Points on a hilly landscape, in no order, each with its height.
From any point a ball rolls to the lowest of the 2 points nearest to it. It stops when none of these is lower. Distance is the straight distance between rows; heights are no part of it.
K164 h=101: [  9  20   1  18  21 -19 -60 -42  24  -7  12 -33 -47 -11  11  -8  52  12
  11  28  19  33  23 -30 -29 -30]
K564 h=669: [-15  33 -59  30  30  23 -15  15  -6 -18  18  21 -53  44  25 -10   7  64
 -51  39  17  36   0  -6  18  11]
K443 h=250: [  2   1 -31 -26  28  20  -3  49   3  -3 -22  69  -2  20  28   6 -53  46
 -77  -1  27  58 -18   8  65   5]
K20 h=205: [ 12  -1  33 -20  14 -28 -75 -23  25 -25   8 -27  -7   5  21  -5  28   1
  36  10   7  23  11 -17  -9 -10]
K877 h=194: [-17  17 -32  26  17  24   7  -9  22  -8  16  57 -33  51  40  10  43  17
   9  -5  -5  15  -7   3  15 -20]
K331 h=329: [-18  -2 -31  22  28 -11 -10 -35  36 -27  33  19 -41  31  34  13  84  19
  36  19   6  32  15  -4  -5 -24]
K860 h=543: [ -6  22  17  -3 -11  -9  18  18 -26   9 -10 -48  17 -39 -31 -12 -58 -24
  16  -5  -1 -31  19 -23 -12  14]
K356 h=246: [  4   5  -7   4   7   8 -14 -15  41 -22  30  20 -31  15  31   4  34  13
  25  -4   3   6   6 -25 -14 -52]
K165 h=186: [-17   0 -19   0  11  -4  40 -40  17   2   9  38 -45  14   5  13  65 -31
  45  -8  -6   1  13   9 -16 -18]
K19 h=699: [-18  33 -40   9  26  18  -1  20 -22   1  -3  22 -42  41  27   6 -27  62
 -80  37  23  38   5  -2  32  14]
K604 h=415: [-22  28 -11  49   7 -13 -40 -63   8  36  12 -45 -16 -20 -11  -5  55  10
   2  24  23  24  10 -30 -21  -4]
K977 h=188: [  9  41  33  24 -30  16 -33 -11 -14  20   9 -39 -12 -10  16   7   0  11
 -50  30  -6 -13   0   7 -15 -10]
K966 h=344: [ -8  10 -44  45  10 -10 -28 -41  16  28  16 -83 -26 -69 -16   2  50 -57
  67 -15   0  -6  16 -30 -30  14]
K793 h=313: [ 42 -34  37  -6  -1   2 -47  35   8 -42  11  31  36   5  22  -7  15  13
   2  17  -8   2   1  37   6  -5]
K58 h=508: [ 31 -47  16 -21 -15  13  26  33  -8  -3 -43  76  46  13 -34   2 -37   6
 -18 -16   9   7 -21  41  29  20]
K514 h=498: [ 47 -69  17 -31  -9   1  52  22   3 -42 -39  53  22   9 -41 -17   0 -17
  38 -15   6   1  -7  43   1  -3]
K836 h=247: [ 18  24  -6  10 -15   1  12 -10   2   4   5 -30 -23 -35 -26   1  18 -44
  36  -3 -12 -33  13  -4 -38  -3]
K190 h=361: [ 40 -71  21 -39  15 -18   4  24  16 -67 -13  42  22   8  -6 -19  21   1
  11   9  14  19  -2  39   4 -17]
K832 h=252: [-19   0   5  -5  -8   1 -10  -4  11   2  18 -22  22  -1   9  -4  22 -18
  37 -27 -16 -26 -12 -17 -15  -2]
K813 h=617: [ 56 -93  -1 -26  11   3   3  55  31 -67 -28  71  36   6 -10 -14  13  14
  -7   9  30  34 -13  62  37 -16]
K150 h=330: [ 15 -40  11 -39  17 -19  11   2  11 -44   0  42  -7  12  -8 -12  17  -5
  16  -4   7  15  -7  14 -16 -20]
K265 h=391: [-27  22 -28  54   6  -8  -3 -65   9  50   7 -56 -16 -34 -31  -5  39 -20
  16   2  23   9   5 -33 -25   9]
K919 h=476: [ 18 -30  22 -24 -24   6  31  29 -26  21 -41  46  56   2 -33  14 -63  -2
 -17 -29  -2  -8 -17  20  25  25]
K309 h=141: [  4   1  27 -13   3 -14 -44 -10  17 -21  16 -16   4  -2  15 -15   1   7
   8  -6   9   7   5 -25 -15 -28]
K270 h=357: [ 25 -47  34 -19  10 -16 -36  16  22 -45  16  19  27  12  24  -1  48  -5
  32   8 -20  -4   7  46  11   6]
K492 h=310: [ -5  38  12  31 -27  27 -23 -30  11  15  14 -42 -20  -3  18 -12   1   5
 -15   0   5 -12  -4 -35 -14 -26]
K965 h=393: [ 17  26  -6  -6   1  26   6  24 -22   9 -21  53 -17  37  12  28 -36  37
 -77   9   6  28  -5  23  29  15]
K878 h=466: [-14   7 -31   6 -13  15  50  -1  -5  33  -8  17 -18   1  -8  22  35 -58
  49 -25 -45 -45  -2  14 -13   5]
K679 h=619: [-32  33 -20   9  37  -8  -7 -28 -21   9   7   4 -12  20   0  -6  33  25
 -42  37   6  21  -8  22   2  48]
K802 h=475: [-44  12 -10  11  36 -21 -18 -15   0   3  13  10   9  27  19 -19   5  57
 -34  22  30  43  -6 -22  14   0]
K194 h=465: [ 29 -45  13 -43  35 -26 -56  29  23 -77  18   9   7  16  32 -19  20  22
   0  22  15  39   6  21  20  -5]
K524 h=332: [ 19   5  43   2 -21   4 -18  24 -14   5   0   6  26   2  11   1 -46  25
 -58  19   2  -4   0  19  15  -9]
K558 h=398: [ 10  20  -2  21  -7  43 -20  28 -12  -9  19  33  16  28  40   9   0  24
 -37   4 -16 -15 -10  37  21  22]
K71 h=561: [-11  10  24 -23  -5 -15  24  -4 -24  13 -12 -14  14 -15 -25 -17 -42  -7
 -14   1   6 -12  14  -9 -14   6]
K12 h=293: [-39  40  12  12 -29  11  35 -16 -20  63 -15 -49   4   1  -1  21 -59   7
 -47 -13 -10 -19   4 -25  10  19]
K384 h=125: [ 12 -10 -43 -21  31  32 -13  58   6 -28   8  74  13   8  23  -4 -32  46
 -47  -6  24  44  -9  31  71  20]
K497 h=267: [ 18  29   9  14 -15  -3 -16  -7 -16  16   4 -61 -18 -49 -19  -7 -15 -35
  21   5  -6 -32  16 -20 -36   2]
K506 h=601: [-10  20 -13   2  27   2  -3  -8 -22 -13  10  33 -14  35   6  -3  43  16
 -17  21  -4  14 -13  34   4  40]
K610 h=399: [  5  29   2  23 -49  26  33  38 -40  21 -12 -58   6 -40 -18  29 -86 -25
  -4  -6 -23 -56   4  -9  -3  14]
K127 h=394: [ 27 -20   4   6 -32  -5  12  49 -20  -9 -15 -28  38 -31 -43  -4 -31 -43
  57  -4 -32 -52  -2   4 -25  19]
K358 h=500: [ 23 -39  38 -36  22 -35 -27  18  -8 -45  -9   7  26  10  -7 -27  10  15
  -9  35  15  19  -4  33  -5  14]
K507 h=164: [ -4  -8 -20  22  33 -29 -51 -45  30 -24  25 -15 -45   3  19   3  78  27
  24  42  23  50  16 -18 -18 -20]
K374 h=596: [ 44 -75  14 -29  10   3 -16  48  28 -49 -11  50  52 -17 -12 -22 -16  27
 -25  10  36  33  -7  38  37 -16]
K538 h=506: [-16  -7  25 -37  15 -35  24  17   2   9 -17   3  15  -6   6 -31 -66  27
 -52  15  20  25  18 -19  12 -31]
K556 h=532: [-35  40 -38  44  -5  20  28 -50  -6  56 -12   4 -25  14 -14  21  44 -11
  -6 -15 -10  -1 -27 -11  -8  21]
K656 h=288: [-18  24  13  15  -6 -13 -59 -34   6  39   4 -88   2 -29   6 -12  21 -19
  34  -2  -5  -5   2 -39 -17   7]
K923 h=274: [-23 -14 -34   1  35  -9  10 -18  23 -28  24  51 -33  45  31   2  55  23
  25   7   8  36  -2   1   8 -20]
K616 h=530: [  1   2 -34  13  -6   8  33  32  -4 -14   1 -32  -6 -41 -18   8  13 -64
  75 -13 -43 -55  12   1 -17  16]
K630 h=525: [-30  45 -12   8  -1  -6  45 -46 -21  60 -27  -3 -33   6 -22  27 -33  17
 -49   5  19  15  18 -32  -7   5]
K570 h=583: [-12   3 -33   5  38   3   9 -14  -8 -30  23  45 -32  34  21  -2  72  10
  12  24  -2  20  -2  47  13  23]
K441 h=364: [ 18  11  31  10 -55  12   6  31 -34  22 -10 -41  25 -34 -11  14 -76 -11
 -14  -3 -16 -41  -4  -2  -5  -7]
K354 h=421: [ 41 -30  39   0 -34  -3 -18  40 -19  -4 -11 -28  46 -37 -33  -9 -47 -21
  36   0 -16 -42   6   1 -20   2]
K557 h=358: [-31  25  10  19   9  11 -36 -22  12   6  31 -17  13  20  28 -14  18  23
  -5  -3   2   3 -14 -23   9   6]
K594 h=420: [-41  19   8  22  18 -18 -46 -32   5  10  11 -29   6  15  20 -26  20  47
 -15  23  19  37   2 -29   1  -1]
K778 h=258: [ -1  34  36  15 -28  13 -15  -1 -23  23   5 -24  -3   3  24   2 -41  25
 -78  26   1 -11   9   7  11 -15]
K587 h=412: [ -2 -15  -3   2  21 -40 -16 -56  34 -23  26 -29 -33  -9  -5  12  39  -6
  71  -8  18  22  24 -49 -30 -29]
K838 h=236: [-17  46  17   5 -22  19  20 -21 -25  58 -25  -9 -22  29   8  44 -47  25
 -78  11  -1   0   8   3   7  21]
K136 h=489: [-10  30 -53  16 -17  23  51   6 -13  33 -20 -19 -21 -17 -24  22   6 -53
  47 -32 -38 -46 -11  -6  -8  26]
K597 h=550: [-19  48 -25  22  -3  13  31 -51 -16  55 -19   0 -28   6 -27  25   0   0
 -31  -6   4   5  -8 -20 -11  23]
K244 h=266: [ -4 -33  -1 -26  -7   8  23  20  16 -10  -2  18  48  -9  -4  -8 -16 -33
  52 -58 -13 -21 -15   0  11   3]
K103 h=300: [-30  16  -6  25  -5  10 -20 -27  16  21  14 -28  12  12  17  -3  40  -7
  13 -20 -21 -20 -25 -24  -4   9]
K773 h=395: [ 23   3   6   9 -48  13  -7  42 -29  18  -6 -53  26 -34 -12   6 -37 -22
  17  -9 -41 -50  -8  -6 -20   0]
K156 h=481: [  2  11   9 -23 -15  11  40  18  -9  17 -15  16  12 -11 -15   5 -93   1
 -17 -35  12   1  10 -18  16 -15]
K756 h=354: [-21  20 -13   5   4  17  18 -21   2  15   3  40  -6  31   5   5   7  -2
   3 -23 -12  -1 -25  -5  -2  -1]
K843 h=483: [  26  -23   25   -6  -29    9   38   50  -24   -2  -24    0   45  -39
  -40    2 -111   -8    3  -18    9  -29   12    3   20    4]
K310 h=600: [ -7   9 -15  27  20 -12 -26 -59  30   0  28 -13 -35  -3   8   7  78 -11
  38  10   7  16   9 -16 -24 -14]
K395 h=538: [ 28 -34   8 -33  -1  12  17  39  -1  -5 -41  79  31   7 -17   4 -45  24
 -54 -11  24  31 -16  31  47   9]
K474 h=351: [-20  24  16 -10 -29  17  46   2 -22  55 -24 -24  21  -3  -4  28 -93  -4
 -36 -36  -3 -18   5 -22  26  16]
K220 h=499: [-36  32 -11   4  11 -32  40 -48 -15  40 -14 -18 -23 -16 -37  -9 -34   3
 -22  11  32  16  21 -34 -18   5]
K780 h=545: [ 17 -37 -10 -31  21   4  14  29  -3 -39 -14  75   8  34   6  -9   9  17
 -12   3   7  22 -14  50  30   8]
K465 h=439: [ 28 -30  37 -20 -31  11  14  37 -10  10 -19  18  51 -30 -27  -4 -82   7
 -27 -18  13 -10   7   6  20 -12]
K890 h=599: [ -2  36 -21  18  10  38 -31  25  -8 -18  26  11 -15  31  48 -10 -14  54
 -62  22   6  18   3  11  34   7]
K670 h=519: [-36  22  -6  -2  15 -10  14 -23  -7  22  -7  12  -1  24   5 -11 -15  36
 -37  -1  22  29  -8 -29   8  -1]
K954 h=297: [  0   6   8 -12   1 -16   4 -22 -16   3   4   9   1   2 -15  -5  31 -14
  -2   7  -9  -8 -10  22 -25  23]
K874 h=397: [ -9  17   0   3 -18  21  20   5 -10  25  -8  15  11  14   0   8  -7 -16
  -5 -32 -27 -28 -19  -2  -3   4]
K404 h=301: [ 26  -8   1 -19   3   7 -19  18  35 -44  25  31 -23  17  27  -3  10  15
   0  -4   1   7   9  -4  -5 -55]
K794 h=298: [-22  33 -31  51   9  15 -27 -33  20   0  28   5 -31  30  23  -2  51  43
 -17  28  19  29  -1 -20  -2 -19]
K401 h=425: [ 16 -24 -10 -11  40 -11 -65  24  21 -66  40   9 -11  25  51  -7  36  34
  15  25   4  31  17  17  26   5]
K714 h=638: [ -5  17 -44  14  31  27 -26  34   4 -38  33  34 -32  39  48  -9   4  54
 -31  18  11  26  -1  12  28  -6]
K821 h=442: [ 18 -58  18 -10 -15   6   9  27   7 -16  -5  45  55   4   2   0  23 -20
  33 -20 -22 -20 -22  48  18   9]
K151 h=320: [-12   8 -13  19   3 -21 -54 -49  23  27   1 -91 -19 -37  -5   2  48 -40
  71  -8  -7  -3   9 -47 -24   8]
K322 h=319: [-23  39   6  16 -18  -3 -29 -21  -8  49  -5 -80  11 -26  -3 -10   2 -19
   0  -5 -16 -24  -6 -31 -17  13]
K146 h=387: [ 38 -74  25 -59  16 -36  16   6  21 -78 -18   6   2   4 -22 -20  17  -8
  36   2  26  22   1  16  -9 -31]
K91 h=482: [-14  -1 -37  10 -24   7   5   0   1  35  -4 -45   0 -21   3   5  57 -44
  25 -20 -58 -39 -24  -1 -13  17]
K986 h=406: [ 25 -54  15 -44  15 -34  37 -10   7 -66 -15  -2 -10   0 -41 -16  11 -28
  62  -7  13   4   9  16 -19  -4]
K562 h=220: [ 31  25  -9  18 -38  22  25  19 -12  12   4 -10 -31 -27 -22  19  -3 -42
  32  -6 -28 -48   6  13 -32 -13]
K982 h=292: [ -4  -3 -10 -24  15  -8  16  -2   8 -18  -3  42 -18  24  -4  -8   2   9
  -7  -8  14  18  -7  -9  -9 -19]
K267 h=123: [ 22  29  28  23 -28  26 -34  17 -27   4  13 -13   4   3  14  15  13  13
 -46  24 -22 -24  -8  35  -6   7]
K490 h=400: [ 35 -81  34  -8  -5  -6 -17  31  20 -39   4  30  64   3  11   3  44 -14
  41  -2 -26 -16  -6  61  25  14]
K512 h=377: [ -2 -15 -15   6  34 -15 -46 -11  34 -50  37   8 -31  29  50   1  66  27
  25  28   0  27  18   5   6 -11]
K496 h=454: [ 24 -44   4 -18  -2  -2  60  19 -23 -27 -33  15  21  -8 -57  -2 -21 -42
  70 -21 -10 -29  -8  27 -15  23]
K529 h=509: [-11  15 -29   3 -12  16  35  10  -9   3  -1 -15   1 -10 -21   3 -10 -48
  55 -35 -30 -37  -6 -17 -17  12]
K937 h=348: [-31  43  -7  33  -7 -10  -3 -30 -15  59  -7 -91 -11 -52 -20 -10 -15 -26
  -1  11  -1 -19  18 -37 -18  25]
K381 h=571: [ -3 -13 -12  19  11 -26 -30 -50  38  14  15 -54 -23 -23  18  17  90 -47
  76  -6 -26  -4  16  -7 -12   6]
K590 h=477: [ 34 -78  21 -25  -8 -13  54  14   1 -50 -29  10  33  -3 -41 -13  -2 -40
  75 -20   2 -15  -4  38  -9  10]
K75 h=326: [ 11 -20  21 -20  -9 -15  17   1 -16  -7 -13  14  20   0 -32  -8   3 -22
  16  -5 -11 -15 -13  22 -21  19]
K528 h=558: [  8 -32 -13  -5   7 -34  -7 -31  25   3  10 -59 -24 -33   7  21  81 -75
  94  -7 -36 -20  24   6 -20  13]
K530 h=183: [ 43  -2  22   8 -36  14   7  23 -12  -5   3  17  -6 -19 -12   9  -3 -22
  17   4 -27 -46   7  24 -30 -21]
K283 h=222: [-38  47   7  32 -25  10  20 -44 -11  68  -8 -48  -9   0   1  18 -26  18
 -66   8   9  -5   1 -21   8  11]
K933 h=241: [  6  -2 -22  -1  17  38 -28  41  10 -32  28  52  12  17  36 -12 -11  42
 -38 -12   7  21  -8  27  55  11]
K621 h=546: [  2 -19 -23  -3   0 -14  18   3   8  -5   5 -49 -11 -40 -17  10  53 -75
  90 -10 -32 -44  16   9 -26  11]
K83 h=456: [-33  57 -14  25 -11   8  48 -25 -21  44  -8 -44 -28 -24 -28  16 -61 -11
 -10  -9  15 -18  24 -47  -9   5]
K321 h=426: [ 13 -33   0 -41  11 -15  59   1  -5 -36 -18  32  -5   9 -44 -13 -10 -26
  45 -22  10   5  -2   7 -18   1]
K563 h=389: [ 31 -26  37 -13 -23   8  -9  30  -8   4 -12  35  48 -18  -4   4 -58  29
 -55   2  10   1   2  25  29  -7]
K760 h=334: [ 11 -38   9 -32   4  12  25  18  14 -15 -13  53  46   2 -15 -11 -25 -18
  19 -51   9   0 -15  13  30   1]
K795 h=339: [-32  33   8   6 -19  -6  12 -17 -20  46  -9 -56  13 -14  -8   1 -28 -11
 -20  -6 -16 -27   0 -23  -5  18]
K623 h=371: [-16  50  -3  25 -30   8  16 -13 -27  55  -9 -97 -16 -53 -13  10 -39 -34
 -28   8  -8 -41  19 -26 -18  18]
K768 h=232: [-20 -20 -18  -1   7  -8  40 -36  21   3  17   3 -24  -4  11  10  62 -48
  80 -19 -20 -21  16   6 -12  -6]
K216 h=479: [-26  41 -18  14  10 -13  31 -34 -16  31   0 -40 -19 -27 -38  -3 -28 -18
  15  -6  10 -11  15 -40 -25  15]
K740 h=260: [  8  27  21   9 -24  29 -12  -1   3   9  18 -12   4   1  22  -3 -20   1
 -20 -20  -6 -16 -11 -14 -10 -27]
K481 h=195: [ 21  13  25   6   1   9 -49  21 -15 -24  21   0   6   7  18  -8  14  25
 -32  35  -8  -1   2  30   0  12]
K171 h=585: [-15 -11 -17  42  14 -23 -39 -73  40  12  26 -48 -24 -12   4  18  97 -16
  64   3   6  18  15 -20 -16   1]
K456 h=278: [-36   7 -42  24   3   2  39 -34  19  23   8 -18 -19 -15 -12  10  48 -43
  69 -29 -21 -23   0 -17 -18   3]
K73 h=390: [ -3 -10   2 -33   1  11  32   9  -5   8 -21  53  19  13 -15  -2 -49  -9
  -1 -52  11  13 -23  -7  20   2]
K513 h=440: [ -2 -23   3  -8 -19   3  43  15   9   4  -2  23   1   2   8  16  40 -51
  61 -20 -41 -39   4  29 -12  -9]
K49 h=551: [-24  14  20 -22   5 -16  25 -15 -22  25 -17  15   1  18 -16  -7 -36  14
 -43   0  13   8   1 -12  -2  12]
K172 h=443: [-20 -33  -8 -42  38 -39  -4  20  12 -31  -6  14  -7  11  12 -29  -9  32
 -41  32  39  51 -15 -19   4 -31]
K432 h=516: [-20  10  20 -20   0 -21  40  11  -3  15  -7  -7   9 -17  -7 -14 -93  12
 -31 -10  21   4  28 -37  13 -26]
K230 h=360: [ 26 -29  18   0 -28   2  19  33 -24   1 -19  12  33 -11 -36   4 -24 -26
  22 -13 -31 -41 -14  20 -16  10]
K736 h=441: [ 13 -21  -1   3 -34   0  -2  38 -13  16  -5 -21  34 -14  -3  11  30 -40
  30  -4 -54 -51 -14  19 -16   5]
K598 h=444: [  3 -22   9  -9   7 -27 -28 -27  45 -25  26 -35 -13  -5  18  15  22 -23
  84 -26  -5   6  23 -40  -6 -23]
K90 h=570: [ 34 -59  19 -29  -3   7  -5  45   6 -17 -22  58  61 -17 -26 -14 -48  21
 -47  -6  39  25 -12  36  45 -10]
K807 h=642: [-41  38 -34  25  31  -8   5 -36 -24  28  -3  14 -26  32  -3   6  15  47
 -57  42  25  44  -1  -5  13  35]
K228 h=405: [  8 -28   6  -8 -11   9  22  21  -2   6  -2  30  24   7  -4   9  19 -32
  33 -25 -40 -38 -22  35   6  10]
K574 h=451: [-37  22  -9  44  23 -22 -51 -52   9  17  23 -34 -10  10   7 -11  55  46
   5  37  32  48  10 -27   0   3]
K674 h=359: [ 16 -29   4 -34  17 -30  11 -12  31 -51  10  11 -31  -3  -5  -3  23  -9
  35  -3  10  16  17 -15 -25 -32]
K174 h=325: [ 18  23  52   4 -39  11 -15  21 -15   8   6 -34   8 -32   6  -7 -61   0
 -19  -1  -3 -22  13 -10  -9 -26]
K214 h=228: [-21  11 -40  53  29  -9 -30 -43  27 -10  25   0 -40  17   7   2  81  46
   3  39  34  49  13 -21  -9 -24]
K527 h=259: [ 42 -15  30   0  -4   4 -57  43  -5 -34  16  23  31  -1  21 -11 -14  30
 -37  39   7   2   4  35   8  -5]
K141 h=324: [  7  40  17  -3 -15  25  16   5 -34  27 -25  26 -23  34  14  47 -38  40
 -91  26   3  12   1  23  11  23]
K633 h=495: [ 14 -36  20 -39  40 -27 -46  35   1 -55   1  12  25   7  18 -33  -4  29
 -27  36  27  40   3  27  23   5]
K533 h=201: [ 24  -6  31  -7 -13   7 -28  14   5 -17  15  -1  15  -6   7  -6  -7  -4
  11 -15  -8 -21  -1  -6 -12 -23]
K898 h=429: [-10  51 -14  19 -24  23  43  11 -30  20 -13 -46 -19 -30 -23  20 -77 -24
  -1 -11  -8 -36  18 -26  -3  16]
K303 h=505: [-29  22 -40  29 -14  21  23 -25   4  44  -3 -18 -14   7  -1  15  50 -34
  14 -26 -42 -29 -22 -12  -6  18]
K918 h=291: [ 16  33  43  -1 -26  -5 -35   0 -19  15  -4 -65  -8 -41  -3 -18 -38 -12
   7  12  -2 -21  27 -17 -20 -15]
K330 h=448: [ 31 -50  48  -8 -25 -10 -17  34 -10  -2 -16  -1  68 -28 -25 -14 -38 -11
   7   1   0 -23  -4  15   2   6]
K943 h=419: [ 21  -9 -15  18 -51  12  -9  43 -20  22 -14 -56  16 -48 -15  13  14 -43
  30  -4 -64 -63 -12   5 -28   8]
K659 h=437: [-13  22  -5 -19  -4  15  32  -2  -8  25 -22  39  -1  20  -5  11 -60   7
 -22 -41  13  14 -11 -30  14  -8]
K126 h=474: [ -4 -31  25 -52  27 -39  -3  14  11 -27 -11   1  20  -7   3 -37 -34  19
 -31  13  35  32   9 -13   6 -29]
K853 h=438: [  2  -5  13 -16 -26  14  22  24 -21  33 -18  21  36   7 -13  18 -44 -12
 -17 -40 -15 -20 -22   7   8  19]
K531 h=269: [ -3  13   1  -4   8 -11  -6 -34   0   5  12 -20 -15 -16 -17  -3  39 -27
  27   3  -5 -12   3  -7 -40   4]
K927 h=239: [-20   1 -23  -8  27 -14  23 -33  14  -9  10  43 -37  26   1   1  39   3
  24  -4   9  25  -7 -13 -12 -23]
K618 h=520: [  9  -1  25 -13 -13 -14  40  39 -33  -3 -27 -27  26 -38 -38  -9 -95 -18
   8   7   7 -34  37  -4  -3  18]
K448 h=462: [  0  -4   0   2 -13  -7 -14   4  -6  18   3 -26  15 -13   2   5  66 -43
  22  -1 -43 -35 -17  20 -20  24]
K391 h=521: [ 38 -60  10 -29   2   3  33  34  -1 -30 -36  81  29  21 -18  -7  -5   0
   3 -13   9  18 -25  46  20   3]
K392 h=193: [ -6 -36   5 -22  -2 -11   7  10  21 -19  15 -16  34  -6   3   0  19 -37
  67 -37 -29 -28  -8  -5  -2   2]
K438 h=331: [ -7   5  -3   1  16  24 -30  17   8 -29  32  30  12  32  42  -7  22  30
 -14  -2  -7   3  -7  19  28   8]
K279 h=286: [-21  36 -22  23   7  32   1 -13   4  15   5  44 -25  51  27  11  15  30
 -20  -9  -4  11 -22  -7  14   2]
K170 h=472: [ -8  31   6  26 -28  51 -16  10  -8  24  14  -2  25  24  40  16 -23  22
 -63 -21 -17 -14 -31  10  34  10]
K367 h=251: [  2  10  26   1  -1 -17 -65 -30  22   3  10 -52   1  -6  14  -8  37 -11
  35   0  -7  -2   5 -27 -19   0]
K709 h=478: [ 26 -44  48 -31  -2 -23 -17  20 -11 -21 -14  16  55  -4 -20 -22 -19   9
 -14  13   9  -1  -5  30   5   8]
K534 h=355: [ -9  41  -3  45 -11  18 -28 -41  13  18  18 -18 -40   6  14  -7  27  26
 -34  22  17  10  -5 -24 -19 -23]
K493 h=367: [-16  19 -54  51  12  -6   2 -51  -3  46   6 -80 -18 -66 -40  -2  23 -50
  33 -11  14  -4  11 -30 -29  25]
K485 h=402: [-35  -3 -15 -27  36 -28  16  14   0   1 -14  22 -10  23  16 -19 -33  41
 -61  29  31  46  -6 -27  12 -26]
K739 h=539: [-11  41  -3  27 -12  54 -15   9 -15  10  17   3   7  32  50   8 -35  53
 -78   1   3   8 -12  13  49  16]
K824 h=178: [ -7  14   0  23   3  -6 -25 -35  31  -6  27 -20 -35   4  13  -7  20  16
  17  -8  17  11  12 -50 -24 -49]
K702 h=565: [ -1 -12 -25 -19  34   8  14  20  -2 -39   4  70 -18  41  26  -5  38  11
   2  14   0  28  -9  49  24  22]
K479 h=386: [ -2 -19 -18 -16  29 -47   5 -42  29 -31  11  -5 -49  -4 -15  -1  35  -4
  47   7  28  32   8 -32 -33 -37]
K568 h=343: [-17  -7 -15 -34  20  -8  15  32   4   7 -27  49  -4  17  18   0 -62  39
 -74   5  31  43 -11 -13  36 -22]
K78 h=396: [ 23   5 -16 -20   9  18   2  45  -3 -18 -15  68 -25  30  15  12 -26  25
 -56   9   8  27 -14  20  13 -19]
K2 h=671: [-41  38 -21  13  25  -7  12 -12 -18  33 -11   6 -32  33  13  12 -24  63
 -83  50  26  44  11 -11  28  22]
K712 h=124: [-28  45   9  15  -4   3   9 -30 -13  42  -1 -17 -14  18  11  10 -25  33
 -73  29  13  10   5 -16   0   8]
K537 h=349: [ 27 -15  -5 -26  12  13 -15  43  18 -37   7  51 -13  15  17  -3 -14  25
 -35   3  13  20  -4  11   6 -42]

For each start below, name the point where the ball stops.
K71 | K267
K19 | K384
K171 | K228

Call two points neighbours if one is among the 2 nearest of the other. Go from one point of each pair to the other, from neighbour to neighbour, staying as low as possible. Name the highest point that can't be avoided.
K228 / K267 | K821
K530 / K165 | K358
K384 / K712 | K432
K267 / K594 | K71
K927 / K877 | K923
K392 / K712 | K574
K712 / K164 | K534
K712 / K309 | K795
